Points, in no order, along strands that fork, close into loops and pass close to each other.
In the rows, zero is written as 100.
Points whose rows are less than 64.4 apart are linked; no others are. Some points are linked to none.
zezu: [ 99  94  78 100 129 105 113  65  78 109 111  85 136 102 101  96  84  78
 140  77  86  61 125  80 126  91]
Pep: [ 91  79 123 101  99 120  97  76 123 130  81  84 100 114  91  93  95  70
  77 124 118 127  91 102 112  97]
Zur: [135 113  55 110  86  65  85  98  89 122 132 119 134 105 118  97  98 104
  96  93  68 125  82  82 139 114]
boki: [111 105  99  93  98  95  89 136  90  76 115 102  97  69  90 120  93 119
  84 105 106  93 109 100  99 118]
mabo: [ 82 111  94 106 114  93 137 114  81  90 100  90 111  90 100 113  73 112
 142  78  88  63 117  87  95  84]
Muf: [108  72 109  94 122  96  73  61  90 129 113 102 112  97  93  87 105  66
  87 101  87 122  99 107 120  88]
Nuves: [127 100  91  85 103  69  68 119  85  57  90  96  89 110 100  95 106 104
 122 119  77  76  77 116  87 115]
kufe: [114  84  93  89 116  78  76  72  90 118 115 115 121 110  93  96  94  79
  82 107  81 135  86 102 118 104]
maku: [ 93 134  84 118  82 125 106  96  99  99 112 114  99  83  82 122  88 103
  87 108 130 119 122  81 101  96]
Fedaf: [101 109 102 116  66  88 124 100 108 128 118 106 133 124 105 117  82 114
  68 113 102 157  82 102 110 115]
sizak: [ 99  68  92 108  81 147 101 121  95 101  71  90  83 114  82 125  77  97
  85 121 135 117 116 107 111  91]
subo: [101 124  88  99 124  99 117  57 101 102  92 107 115 121  99  83  98  80
 117  84  95  61  98  89 109 105]
fab: [ 83 101  92 109  69 101 129 106 121 126 106 115 106 120 117 110  91 104
 105 102 100 138 105  78 116 107]
tem: [ 90 106 111 110 107 123 104 136 104  69  85  92  95  83  87 108  96 106
 102 104 113  74  91 121  94  89]
terom: [109  71  95  87 117  70  74 116 104  81 111 103 115  78  92  95  98 100
  94  94  81 107  93 100 113  92]
Nipe: [126 136  74 136  41 116 104 113 109 105 117 115 100  92 111 113  91 108
 102 106 108 120 114  78 108 129]
Makam: [ 72 119  90 124  59 130 129  92 127 113  96 107  99  96 107 120  89 113
 104 101 133 131 131  65  95  88]
tizal: [ 89  89 112 109  76 137 105 103 116 116  73  92  91 101  90 117  97 119
  51 104 155 139 113  96 108  86]
Zek: [ 92 128  80 103  88 108 107  79  72  88 112 118 110 106  95 118  87  94
 132 104 109  92 123  86  83 107]
mubik: [116 132  97 123  53 100 105 102 102 113 116 123 106 104 106 111  94 112
  81 110 113 133  96  92  94 130]
bita: [ 74  89 126  90  84 119 110 122 127  98  76  89  73  99 114  96 117 112
  93 112 123  99  93 117  73  94]
kul: [ 99  88 108  95 130  97  80  65 107 107  96 101 110  80  86  80 121  60
  91  78  87  73  84 109 111  89]
rata: [118  90  94  81 137  73  78  59 102 101 102 111 113  92  96  74 120  77
  78  63  73  82  86  96 113  86]
Turet: [105 114  79 102  85 102  92  84  73  91  99 124  98 128 106 100  94  84
 138 115 109 103 110  91  94 124]
pak: [121 106  55 103  90  87  88  93  92 119 124 118 128  88 105 117  90  90
  93 102  70 130  89  78 144 103]
rupa: [ 98  80 103 104 120 113  93  53  91 129 104  89 109  91  83 100  92  64
  89 110 102 123 114  92 118  94]
nuvo: [ 82  99 110 100 111 128 102 130 111  85  92  90 101  72  84 112  94 107
  79  98 128  89 107 110 106  92]
Nid: [ 94 110 102 103 125 108  99 108  81  76  83  88 126  77  82  92  72  87
 114  91  98  61  80 129  94  78]
gadim: [ 93  80  98 110  81 152 112  87  89 102  63  86  84 122  84 125  75  91
  81 122 144 128 129  89  97  85]
tafa: [ 90 100 118  96  82  79 116 133 120  78  84  94  73 110 118 108 103 123
 119 107  95  99  92  89  84 116]
zes: [103 104 117  91  99  83  82  89 110 115 104 105 111 116  95  85 114  93
  69 117  99 129  65 117  90 117]
gofiv: [119  92  83  84 130  76  92  52  99 122 112 111 124 105 102  83 112  84
  85  68  76  98 100  86 127  95]
kod: [136 126  85 101 112  65  92  94  74  61  88 114  84 118 104  99 106 111
 133  83  76  62  81  98  97 118]
Pulek: [ 96  87  94  82  89 135  82 103  87  95  77  89  83 115  96 112 106  94
  83 141 131 101 100 122  69 102]
vageb: [132 106  84 109  81  74  89  99  68 115 136 112 131 106 103 111  86 107
  84 112  86 147  85 108 114 125]
gasab: [114  89 103  73 137  70  98  76  98  87  82  90  94 135 113  69 115  99
 129  82  69  61  90  96  99 108]
bigel: [125  96  85 122  75 118 105 118 113 116  98 109 104 105  90 119  75  96
  75 118  97 150  88  92 144 105]
Zapes: [124  94  98 120  34 113 100 142  99 108  96 101 101 111 113 112  87 127
  66 112 130 138  94 105  96 126]
mok: [ 92  91 101 110  82 114 118  90 103 136 112 100 107 105  95 125  81 102
  81 113 119 162 120  88 116  91]
Faf: [ 87  81  94 103 114  95 109 106 123 114 109 106 115  97 105  93  96  89
 116  89  78 101 109  86 133  98]
Ziz: [ 82 111 110 116  90 119 111  83 116 126 104 123  92  95  95  98 103  83
  87  99 115 124  99  99 101  96]
vufop: [ 79 123 114 114 126 114 124 103  96  91 107  89 121  55  76 100  90 102
 109  73 112  65 119 112  99  76]
lapi: [ 70 111 112 107  92 119 129  95 113  98  83  92 109 106 100 104  90  96
 120  97 118  81 120  88  89  96]
Muli: [ 69 104 121 117  97 118 126  91  86  99  89  70 128 106 107  94  80  89
 134  94 117  66 122 101  76  89]
Lun: [ 76  96 113 115  82 151 105  87  94 107  82  87  76 104  89 108 105 111
  86 101 163 106 135 110  62  69]
pemo: [131 115 103  96 121  49  98  91  89  97 105 121  62 104 115  93 118 124
 103  70  66  92  75  94  97 116]
rokem: [128 121  74  76 117  61 106  85  92 100 116 114 109 118 115 100 111 114
 101  80  72  94  94  72 113 120]
lin: [141 123  93 116  89  61  84 115 110  73 101 112  85  95 104  88 105 110
 102  85  64  83  71  97 109 128]
leso: [ 80  93 121 109 110 127 114 100  93 102  80  65 102 102 111  77 102  82
 134 111 102  56  97 136  77  78]
fese: [129  76  85 105  78 100  57 122 106  84 100 116  96 112  91  88  95  87
  91 124  82 116  66 124 118 108]
lon: [ 89  70 117  92  95 149  88 105 100 131  96  69  77  93 103  96 121 101
  76 123 140 106 112 129  74  72]
depa: [121 141  73  89 127  74 118  84 100  85 107 104 102 103 106 109 107 115
 104  71  71  61  98  63 111 110]
tas: [120 100 110  88 137  65  92  81  96  92  95 108  56  98 101  86 127 113
 108  77  65  73  66 107  87  96]
gim: [109 102  72  96 125 101  97  54  96 113 109 112 122  93  90 103  97  68
 101  89  87  96 108  83 137  95]
Pigar: [ 87  80 120 118 112 124 114  91 107 111 100  78 120  80  92  99  92  70
 108  95 109  86 129  94 124  82]
nok: [ 75 122  93 100 112 105 128  80 114 129 115  85 120  88 111 105 102 103
 112  81  96  77 136  62 113  86]
vug: [ 82  92 102 109  94 125 115  63  98 115  97  78 118 104  96 117  83  83
 118 112 120 106 141  70 102  93]
vevi: [ 87  86 119  72 118  87 103  84  83 104 100  87 107 113 112  93 108  94
 126 105 102  80 119  84  80 111]
Sog: [102  83  78 105 103 120  84 109  76  74 104 118  96  99  93 100  85  74
 120 109  95  92  93 125 107  90]
nisom: [ 95 105  88 124  82 124 117 119 128 112  96 115 100  86  88 115  82  93
  90 106 108 125 105  85 137  97]
vap: [ 88 111 112 105 104 129  95  81 104  96  85 111  87 107  86  93 108  74
  92 118 111  92  85 121  88  97]
Tufor: [104  94  88 112 107 128 100  71  88 116 103 106 100  86  76 125  75  76
  94 112 113 128 122  93 116  93]
gutir: [113  92  97 103  73 117  88 148  87  75  98 101  78  91  97 119  94 120
  89 110 119 102 106 112  88 113]
big: [ 87 137  70 101  86 105 118  84 112 130 119 107 122  99 109 121 104 108
  96 105  91 116 113  53 110  94]
dig: [106  79 101  90 102 127  74 105  92 102  93  95  95 102  73 122  91  87
  56 130 122 126  99 111 103 101]
suz: [108  88 108  99  93  52 100 111  94 104 129 103 120 124 113  92 110 128
  84 103  74 130  63 130  95 108]
zuv: [115  81  98  86 127  56  77  86 121  96  97 101  93 105  97  64 128 104
  89  75  55  97  64 113 105  88]
lirum: [107 102 111  86 138  74 101  79  93  74  70  77  85 129 103  83 110 110
 139  90  68  49  81 110  87  97]
Levod: [100  89 104  68 103  90  77 109 117 107  98  83  81 109 119  86 128 115
  94 137  88 110  67 139  67  96]
fufe: [104  73  96  76  77 117  81 144  94 106  95  88  77 110 113 106 116 121
  64 130 113 124  80 134  81  97]
gaf: [ 82 128 121 101 108 112 103  96 100  99 114 107  92  63  82 112 105 118
  86  86 129 104 123  99  89  93]
sizi: [112  78 120  90 144  73  98  77 100 101 101  67 112  98 106  67 115  87
 109  73  78  44 108  93 108  86]
sil: [ 94  91 108  74 113  74  92  97 102  90  95  97 105 126 109  88 109 102
 113 108  89  94  99  95  93 120]
bop: [106 110 100  85 101  64 116  90  90 112 106 114  79 134 127  87 113 120
 132  84  82 100 101  81  96 121]
nonin: [ 81 119 111 108 101  98 126  87 129 136 116 118 112  84 101  98 102  97
  83  88  98 117 105  85 123 101]
nozov: [ 70  95 112 111  68 117 128  87 125 132  96  94 112 101 121 110  98 111
 101  97 132 132 135  68  88  92]
Kefi: [ 95  86  91  78 102 101  78 119  77  63  88  85 113 117  99 102  89  98
 125 125 100  82 102 111  87 107]
sabu: [127 124 103 101  84  65  98 113  79  85 113 106  86 100 113 108  98 124
 116 101  90 102  99  84  84 139]
fedu: [ 95  75 122  85 131  92  89  95  79  91 101  73 102  73  97  93 112  89
 113  98  89  63 110 117  84  85]
Rina: [104 118  84 100  81  82 113  82 111 130 122 108 135 116 106 115  92 108
  78 112  92 137  88  77 118 120]
netez: [ 82 103  98  88  72 109 107 123  99  74  95  88 104  96 102 131  82 128
 102 106 138  98 128  82  75 104]
vavo: [135 129  55  90  94  70  99  99  96  97 117 116 115 112 121 102 109 115
 113  92  67  88  94  62 125 129]
teto: [111 102  86  92 114  85  83 114  89  48  84  97 108 109  94  94  88  93
 126 108  83  64  92 106  96 103]
Madeg: [112 112 111 112  93  81  92 132 127  94 110 116  88  83  94  87 113 108
  73  94  84 117  69 118 103 108]
lek: [ 99 125  92 101  67  94 109 121 101  83 110  95 100  91 109 123  90 131
 109 107 113 106 126  63  79 121]
Molom: [111  76  88  70 128  74  56  89  87  85  89  93  97 126 109  67 124  96
 129 110  73  94  82 116  91  90]
Dosu: [116 109  93  89  88  98  74 103  88  90  98 114  92 114 106  97 108  89
 100 129 106 106  83 113  79 128]
meka: [117 109  69 107 108  88  95  93  89  67  90 131 101 108  99  81  94  80
 132  79  70  70  78 112 118 100]
mus: [ 99 102 114 108  93  93  98 132 119 109 114 119 103  88  94  97 104 115
  64  94  97 130  80 110 118 107]
botu: [102 110 109  88 122  85  92 120  82  70 104  95  78  67  90 113 103 120
 103  96  99  80 103 105  79 104]
vem: [ 82  66 114  85  75 116 106  95 107 123  83  89 103 136 113 103  90  93
 103 121 129 136 107  90  85 103]
Bafo: [ 69  91 150  99 112 104 113 104 108 106  91  63  81  76 114  96 119 113
 109 101 115  70 117 100  66  91]
Lep: [144 123  82 108  85  59  93 113 110  87 112 107 104 108 114  91 101 117
 107  87  59  92  77  76 120 136]
bazis: [107 129  75 124  97 129 105  75  88 109 115 120  97  83  72 126  84  80
  97 109 111 114 123  86 110  93]
Fanu: [108 106  93  89  99 100  81  80  72  94 106 124  95 120 100  90 103  81
 113 118 101 102  92 110  89 120]
panof: [109  84  96 105  70 121  99 130  84 121 105 102  88 103  95 126  92 129
  48 105 135 152 107 113 103  98]
zepun: [ 93  83 115  88 104  64 104 106 107 118 123  99 127 104 105  96 102 116
  75  94  84 127  87 103 100 108]
ged: [ 84  56 121  87 107 109  94 127 104 106  97  78  91  98 113  91 105  92
 120 109  95  89 111 116  96  86]
lik: [ 76 110 142 104 114  98 118 114 111  95  93  82  63  69 104 109 116 129
 108  91 109  82 107 105  75  93]
nomo: [ 89 104 124  88 125  98  94  98 107  84  79  70  72  93 109  92 121 109
 117 117  84  59  74 125  63  95]
radun: [124  92 103  92 115  52  75  95 107  97 101 108  90 113 102  69 129 113
  86  85  60 111  51 124  93 102]
Ketid: [ 90 110 130 104 103  81 113 121 109  79  84  90  54  94 111 108 105 130
 125  97  87  84  91  97  82 105]
sose: [ 73  71 129  99  83 113 115  80 117 136  92  80 113 112 114  96 100  90
  98 107 130 124 124  81  97  95]
veb: [ 91  67 109  84 101 131  86 102  86 127 101  92  75  98 103 101 116  93
  85 119 120 125 104 132  77  80]
Bul: [115 108  94 115  53  94 109 115 100 115 110 110 117 114 109 116  87 111
  72 118 118 147  98  93 102 122]
ledun: [ 89  70 138 113 111 130  97 105 114 123 100  77  99  72  94  94 105  85
  90  99 131  93 122 112 113  76]
Gadof: [128  92  80 114  81  93  91  93  77 123 122 108 120 112  96 116  76  94
  77 123  96 163  88 113 125 111]
bopi: [ 82  79 131  79 109 105  84  93 117 124  95  76 109  99 105  92 114  88
  71 117 118 102 103 110  79 101]
kirun: [ 84 120  94 116  78 140 108  69  88  96  87 103  97 118  81 116  82  77
 112 112 132 105 122  96  79  97]
foni: [ 84 108 106 106  87 108 121 136 120  93 106 104  88  77 104 109  93 121
 102  91 114 111 120  88 108  96]
bivo: [ 83  87 120 108 104 130  92  74 110 115  79  87  92 110  94  86 107  62
  97 126 111  92  92 117  93  93]
Pev: [115  84  85  89 138  68 113  89 102  99 111 107  96  92 116  87 106 109
 115  53  58  76 100  81 129  88]
kif: [139  92  86  98 105  42  67 113  93  80  98 107  86 119 104  67 119 123
 109  80  52 106  58 109 103 111]
Vofaz: [ 81  67  98 102  97 154 100 125 100 100  74  80  82 102  96 100  99  95
  98 117 126  87  99 139  99  67]
simef: [ 74  76 132 103  92 112 113 115 117 134 109  98 102  86 107  93 106 106
  77  96 115 133 110 109 108  91]
kimor: [100 118 108 101 130  86  90 104  92  65  94  97  87  64  86  95 108  99
  97  87  85  65  87 117  87  89]
tov: [ 93  78  95  92 114  98  87  91 110 102  98 105 117 114  93  84  92  71
 113 108  83  99 102 100 125 102]
Vok: [145 114  88  88 122  44  97  86  89  97 112 118  89 124 117  85 115 126
 104  65  63 100  72  89 111 119]
lefu: [114  91 104 112  91  64  95 117  98 107 127 119 109 116 109  80 107 111
  85  95  67 138  61 132 111 105]
lokom: [ 73  93 114 100  85 129 108  92  92 105 106  89  96  91  98 119  95 111
  96  96 147 113 147  93  71  87]
riri: [ 84 101 109  99  99 125 110 137 106  68  75  87  75  93  98 103 103 111
 115 113 111  68  88 132  70  85]
fipel: [126  82  84 117  87 112  90 108  93 109 110 108 103 101  83 120  73  90
  69 120 100 154  95 102 128 105]
digon: [ 84 124 126 103  97 116 105 106 116 110 103 109  91  77  90 104 111 119
  64  93 133 121 113  95  80 103]
lem: [139  93  88 115  66 108  67 135  94  81 109 110  97  99  93 104  88  95
  82 118 100 116  84 110 116 127]
Nuv: [ 98  94 108  82  99  77  81 109 114  97  89  86  71 122 123  80 129 109
 115 127  75  94  67 125  76 105]
makof: [ 80 108 105 111  94 129 117 103 138 109  88  94 116  85  88 119  85 101
  82 104 119 110 119  77 123  95]
nebu: [ 95  83 105 101  87 117  87 123 131  97  87  99  88 115  99  89 104  95
  73 124 101 117  67 127 103 101]
lufi: [ 72 118 110 112 120 100 131 108  92  89 106  83 117  69  97 107  81 112
 128  77 100  54 125  93  87  79]
gak: [135 114  71  89 120  46  84  97  99  68 104 109 100  87 104  97 105 114
  94  63  59  74  82  81 124 105]
vepod: [103  70  99  71 119  64  72  96  97  94  92  99 103 134 110  70 121 102
 115 110  72 101  84 106 101 107]
razin: [100  79 101  92  99 103  88  92  82 125 115 124  85 113 103  94 110  87
 102 116  95 139  85 131  93 100]
Sig: [116  91  70  89 121  81  97  84  82  80  91 114 113 113 102  84  96  83
 135  77  72  69  97 100 120  95]
Sol: [133 101  70 100 101  50  72 103  98  80 113 113 110  86 100  89 105 101
  84  71  59 101  73  91 129 101]
kelu: [102  85  99  97  92 112  87 124  88 106 110 105  99  88  84 125  95 109
  59 114 129 131 113 107  96 103]
pivu: [103 144 108 108  97  90 111  98 117 102 117 122  92  76  93 104 112 115
  82  91 104 103  98  90 102 122]
lirif: [ 90  65 104  85 119  98  74  76 103 107  86  88 125 131  96  80 102  71
 120 117  89 100  99  97 114 100]
Ligo: [110 142  85 125  75 110 105 112  99  78 108 124  92  90  97 109  90  97
 110 105 107  85 103  94  97 123]
vepas: [111  87 101  80 120  80  67 104  87  88 109 104  74  79 106  90 123  99
 101 101  77  97  72 127  84  86]
gafu: [ 95 116 119 106 102 110  92 128 123  87  89 112  73  79  96  89 121 111
  79 102 106  98  76 118  93 105]
faref: [ 90  97  99 109 110 103 108  88 126 134 114 107 119  77  87 109  94  97
  78  92  95 135 103  88 141  93]
rofo: [ 93 108  87 116  76 151 104 123  84  80  73 102  78 112  81 111  91  99
  99 119 137  92  98 131  82  84]
Vivu: [103  87 105 110 134 104  93  74  97  99  93  90 128  82  87  90  96  62
 107  81  91  57 101 106 120  80]
fad: [100  82 116  89 139  74  96  92  91  85  75  59  88 112 110  77 113 106
 143  98  72  44  77 115  86  79]
ruk: [112  85  69  85 127  85 101  75  88 105  99 104 127 120 106  87  93  85
 137  75  76  73 112  81 137  96]
Mari: [114  97  95  89 106  67  79  76  96 115 117 119 130 122  97  93 102  95
  80 109  87 137  69 107 106 118]
Runin: [127 113  77  99  95  81  92 124  82  69 112 114 107  86 106 115  86 104
 123  97  78  80 105  92 117 118]
tor: [113 101  91  79 132  86 127  63  91 129 114 109 103 116 118  85 114 104
 122  65  80  78 113  68 115 103]
tav: [120  76  83  78 131  67  88  82  80  86 102 111  96  93 110  80 117  93
 124  53  64  80  97  98 118  83]
dasud: [107 108 102  89 109  76  92  99 114  81  92 113  93 121 107  92 109 102
 106 100  79  84  83  93  94 119]
genu: [ 72  95 126 128  98 152 123 115  93  97  92  82  90  77  92  95  92  99
 118  87 134  80 123 124  86  63]
vis: [ 74 109 112  95  92 108 112  87  90 107 114  95 100  94 107 111  99 115
 114  97 127 105 144  83  67  97]
pideb: [ 95  94  99 110 122 124 103  77  91 104  96  92 123  80  83  99  85  65
 108 101 103  79 115 108 123  84]
kulen: [ 97  85 110  91  84  80  96 119 109 108  98 110  84 129 121  78 113 108
 107 111  82 123  73 121  89 110]
safek: [ 98  97  89  93  74 119 104 139  99  70  88  96 103  97  97 128  76 115
  93 115 130  99 120  89  96 111]
Rogo: [113 113  67  78 132  94 120  68  94 126 117 104 115 106 119  99 118 102
 110  71  75  76 111  56 122  92]
Tovi: [ 93 141 106 123  79 109 117 123 105  72  97 114  81  92  95 107  98 113
 111  93 115  84 104 102  79 107]
sem: [ 99  73 117  97 123 103  76  72 100 129 103  90 105  86  91  80 121  64
  84 102  89 100  90 120  99  87]
meril: [108 107  78 120  56 128 112  90 108 101  85  94 105 115  99 140  79 112
  78 121 131 141 125  65 104 106]
kapek: [121 104  95  81 131  69 117  84  90  97  93 107  78 138 120  87 115 120
 138  73  73  69  97  83 104 116]
tusid: [109 138  66 108  89 101 110  87  99 111 117 122 107 100 106 111  99  92
 110  98  89 100 108  69 122 110]
tivir: [ 87 130 116 102 114  93 121 108  96  68  76  83  93  97  91 110  83 118
 122  93  97  60  89 100  72 102]
rido: [ 76  85 144 105  98 116 109 104 110 122  99  72  81  83 115  90 125  99
 112  96 120  86 121 118  72  82]
ved: [130 111 106  94  88  69  82 110  83  87 104 113  75 115 115  93 113 115
 111 117  87 112  80 111  73 133]
mepo: [ 98  99  85  93 115  82 112  99 125 120 116 106 119  88 110  97 103 104
 100  83  70  96 101  76 139  98]
sesu: [ 93  78 111  87  97 110  89 104  86 117 117 106  87 101 103  98 108  93
 100 111 112 125 102 113  83  99]
buz: [107  84 109  88  69  92  88 139 101 110 106  91  94 118 110 103 108 129
  60 122 112 136  73 130  71 109]
milet: [ 81 103 113  85  83 109  98  94 109  91  79  94 109 113  98 113  95 101
  78 123 138 112 115  77  74 113]
fal: [ 80  94 112  98  70 115 122 126 119  80  68  94  83 112 115 107  96 113
 109 106 124  93 100  96  75 105]
mos: [121 123  70  97 122  73  98  94  97  66 103 111 117  68  92 104  94  93
 101  70  69  63  88  94 121  94]
Seze: [110 101  84 107 108  97  86 108 100  67  85 121  78  97  97  74 110  82
 117  95  69  77  69 129 103  87]
naz: [107 107  86 105 106 102  87 103 110  93 105 115 112  79  80 108  95  86
  76 105 103 110  92  97 124 105]
renep: [122  96 106  98  71 100  80 130  81 107 118  97 102 107 105 111 102 117
  49 115 117 141  75 129  84 119]
kupu: [ 90 116  82  98  83  97 110  76 115 125 113  97 129 108 100 128  95 102
  83 119 107 134 111  57 108 113]
rigik: [ 87 117  79 111  57 112 123 101 119 108  96 117 105 113 114 112  90 100
 117 107 110 121 118  69 101 105]
setib: [ 96 124  97 129  49 121 105 111 104  89 105 119  75  99 101 110  94 125
  88  94 148 117 127  94  69 104]
Rav: [ 94  85  95 116  65 133 109 117 100 117  81 105  84 114  93 123  88 123
  60 104 148 146 114  94  96  94]
bub: [ 85 136  94 102 107 101 116 104 108  88 103  98 111  78  87 118  93 105
 103  95  98  77 116  80 107 100]
febo: [ 81  82 121 102  93 156 102 105  96 119  82  78  80  86  92 105 110 109
  76 103 155 103 124 118  81  66]
rikof: [110 142  78 120  91 111 109 100  92  93 111 131  95  89 100 107  98  90
 113  92  92  90  98  92 113 109]
dule: [ 93 103 105 100 112  92 138  79 102 116 104  93 101 115 121  83 104  99
 139  68  80  67 127  81 106  99]
rarug: [ 89  60  99 103  89 139 100 129 108  98  80  92  83 116  93 108  91  92
  97 123 118 110 103 114 110  84]
tigak: [133 116  97 109  66  72  87 104  83 106 132 107 128 115 105 105  94 115
  71 108  92 138  74 112 100 135]
gov: [ 94  80 110 104 115 140  92  90  95 109  88  74 103  93  72 115  84  73
  73 123 124 103 116 109 102  86]
zede: [ 90  73 112  88 128 117  84 100  78  95  97  68 114  80  93  96  94  85
 110 109 105  63 115 124  90  81]
gor: [ 86 135 101 130  78 137 119 129 105  74  96 117  85  82  82 110  93 118
 100  93 132  88 108 112  91  85]
Vido: [ 92  92 120  90 136  74 103  87 107  89  89  68 124 101 101  87 100  94
 113  83  82  51 109  88 107  99]
Dof: [103  72  96 104  74 119 100 141 119 102  84 101  85 121 102 101  93 100
  79 118 117 132  86 113 110 101]
sigaf: [114  67 106  76 142  70  66  73  92  95  96  73  99  99 105  64 131  96
 109  77  67  58  89 104  95  81]
pugaf: [108 120  97  91 130  79  87  86  83  72 102 109 103  76  89  94 106  94
 100  80  80  62  88 105  97  97]
fam: [ 86 118 108 123 102 134 106  88 110 106  92 122  85  89  78  99 101  73
  96  95 113  96 104 109 106  90]
Nim: [ 97 109  99  86 112  85 106  78  97 114 119 115 108  97 103  99 108  96
  99  86  92  98 116  82  96 107]
Luz: [ 68  96 124 119  95 149 123 119 102  96  80  74  89  94 102  86 102  93
 125 103 125  74 106 128  70  66]
Mak: [ 82  97 100 124  99 151 120  99  88 103  95  83 100  88  75 118  68  97
 102  99 143 107 141 109 104  65]
defef: [ 84 100 121  96  95 111 103 121 137 101  83  99  76 100 109  84 117  97
  90 113 105 101  80 120  91  98]
Kez: [115 114  85  95 101  80 109 111  78  79 117 106  95  89 111 113  92 110
 122  95  89  88 113  83  98 115]
veva: [121 106  85 108  79  87  95 113  95  97 112 124 105 114 112  90  91  94
 110 106  85 118  92  94 114 125]
veli: [ 79  96 114 108  86 136 113 103 129 107  68  85 103  93  86 114  93 103
  68 104 147 115 121  86 107  86]
vez: [ 76 110 104 133 107 153 126 103  90 101  96  87 114  85  73 104  69  86
 110  89 131  89 128 116 100  64]
nof: [ 77  97 119  92 113 106 100  84  81 102 110  84 105  88  97  97 103  95
 114  98 116  81 133  97  70 102]
rogif: [123  84  76  94 105  66  63 106  99  83 111 119 111  87  94  92 100  88
  90  88  71 110  84 103 123  96]
zoda: [ 85  92 108  98 114 118 105  90  91  95  80  90 111 117 101  81  99  80
 135 107  97  62  95 117  93  92]
nin: [120 105  61  99 112  97  88  66  86 108 118 119 121  82  88 122  86  74
  94 108  85 120 103  77 135  94]
pafom: [114  81 111  78 141  63  70  81 111  88  90  81  84  88 103  74 132 102
  99  79  64  72  72 112  90  83]
namip: [112 142  97 115  75  93 102 100 112 112 116 121 104  88  93 104 106 103
  74 103 102 121  90  88 101 127]
fid: [105 115  73  99  96  94 102 124  94  63  92 103 122 106  98 110  71  93
 126 107  87  71  94  96 108 109]
bak: [103  96  90  95 123  62 112  99 116 121 121 112 106  89 113  89 111 112
  93  62  58 100  90  84 131  89]
fizi: [ 92 106 111  85  87  66 119  95  93 118 118 114  96 129 129  96 107 124
 117  92  91 125 105  92  81 121]
nida: [ 96 137  84 102  91 100 113 103  70  79 112 108 102  95 100 120  84 111
 133  91 105  84 124  92  73 104]
Riza: [ 94  77 123  96 102 100  92  87 114 128 100  91 120 120  91  97 100  87
  58 122 104 144  79 120 106 101]
nisa: [129  93  92 112  50 119  88 142  90  90 104 103  88 106 104 109  87 113
  86 115 117 117 100 111  96 129]
tubez: [ 96 101  94  96  71 120 108  91 109 102  80  97 110 115  91 129  83 103
  73 126 137 130 115  74  93 120]
luk: [ 91 112  82 117  82 142 112 102  92 101 106 100 101  82  77 134  81 113
  87 100 139 120 144  84 104  77]
Nom: [106 103 107  84 121  76  76  97 115  88  79  84  60 104 113  85 129 109
 116 121  68  78  64 120  75  94]
vobes: [ 86 105 106  96 104 112 101 120 101  79  77  83  71 106 109  98 108 101
 128 121  95  67  78 127  68  86]
dano: [ 74 108 106  93  92 107 114  87 121  98  83  94 118 113 101 107  93  90
 105 109 114  95 112  72  89 117]
Nipi: [ 93 146  75  93 119  86 120  92 103  92 113  98 112  79  98 116 106 115
 108  84  81  67 113  64 107  98]
dala: [ 86 116 100 107 112 109 119  88  93  87  78 109 106 120  98  80  94  78
 134  93  91  66  94 112  94 101]
Vala: [ 81 115 122 113 115 119 112 105 104  94 106  95  96  56  77 104 100 104
  91  83 123  83 116 105 107  81]
tero: [ 93  65 116  86 127  81  87 124 119  99 111  86 103  75 100  87 104 111
  98  85  78  97 100 104 116  89]
gulor: [ 90 111 118 111 113  91 125 106 114 100  98 106  80  87 108  86 113 105
 119  76  79  74  98  94 105  99]
vip: [126  84  94  92  86 112  64 114  85 104  99 101  91 111  87 108  98  98
  57 136 111 133  76 123  96 112]
bube: [115  88 108  72 134  58  90  78  82 115 120 114  97 106 114  83 123 107
  99  71  77  99  91  99  94 105]
reme: [ 86 112 109  91 122  89 106  92 119  92  95  82 119  93  92  99 100  94
 102  90  94  63 101  86 112 103]
muk: [ 88  97 115  87  84  88 110 109  96 113 112 107  91 110 115 101 102 106
 103 102 108 124 108  93  77 116]
Pema: [ 84  60 114  77  88 104  93 114 114 102  83  90 106 127 117  98 102 100
 111 131 110 118  97  99  87 112]
dav: [ 84  99  87 104 111 113 118  63  84 121 104  87 125 105 103 105  88  76
 138 100 101  88 134  75 113  87]
susu: [108 129 102  93 110  68 108  96  98  72  88 102  84 113 100  95 101 107
 116  96  74  69  80  89  92 123]
bis: [ 67 121  98 127  74 133 134  93 123  99  91  98 104  99 103 107  91 103
 121  90 130  98 134  83  95  79]
Kur: [135  86  83 115  86  56  78 110 102 100 117 124 121 123 105  72 103 104
  97  86  59 128  63 115 125 108]
kego: [ 82  97 119 112 111 104 128  86  92 112 106  74 113  99 113  80  98  88
 139  82 104  54 130  97  95  88]
mevo: [117  84  84 107  90  98  71 118 106  84  97 122  79 107  98  74 107  83
 107 112  76 103  68 125 109 101]
matuf: [ 82  73 137 107 100 124 103 100 106 137 111  86  99  78  97  97 107 102
  72  97 136 125 130 105 105  83]
Bobe: [ 92 138  90 118 104 109 118  83  94  99 117 132  85  77  93  95 108  98
 114  76 100  85 109  96 100  91]
Vamol: [ 84  79 110 104 112 138  96  98  82  98  90  67 111  93  79 110  85  78
  97 116 129  78 120 118  89  80]
namut: [ 88  85 119 101 100  80 108 120 106 127 127 104 113  92 102  99 101 117
  73  94  95 141  90 119 105  96]

How many points has the smallest loop of links through each point below? Write - if it is on no loop.
Dosu -> 8
reme -> 12
nin -> -
nisa -> -

A tip is a point with one link. Name the tips that can be reached along the links from each point below, in the order of the rows.
sigaf -> lin, kif
kapek -> kod, Molom, razin, fad
Vala -> mabo, Levod, digon, kulen
bigel -> fufe, fedu, tigak
fid -> Nuves, Kefi
nozov -> fab, Rogo, meril, Pema

Name the points in between on the shortest way along the links from the first point to the second, in order.
rikof / Fedaf -> tusid > big > kupu > Rina
zezu / gutir -> ruk > Sig > meka > Seze > mevo > fese > lem > nisa
teto / ved -> fid > Runin > Kez > sabu
rarug / fal -> Dof > nebu > defef > bita
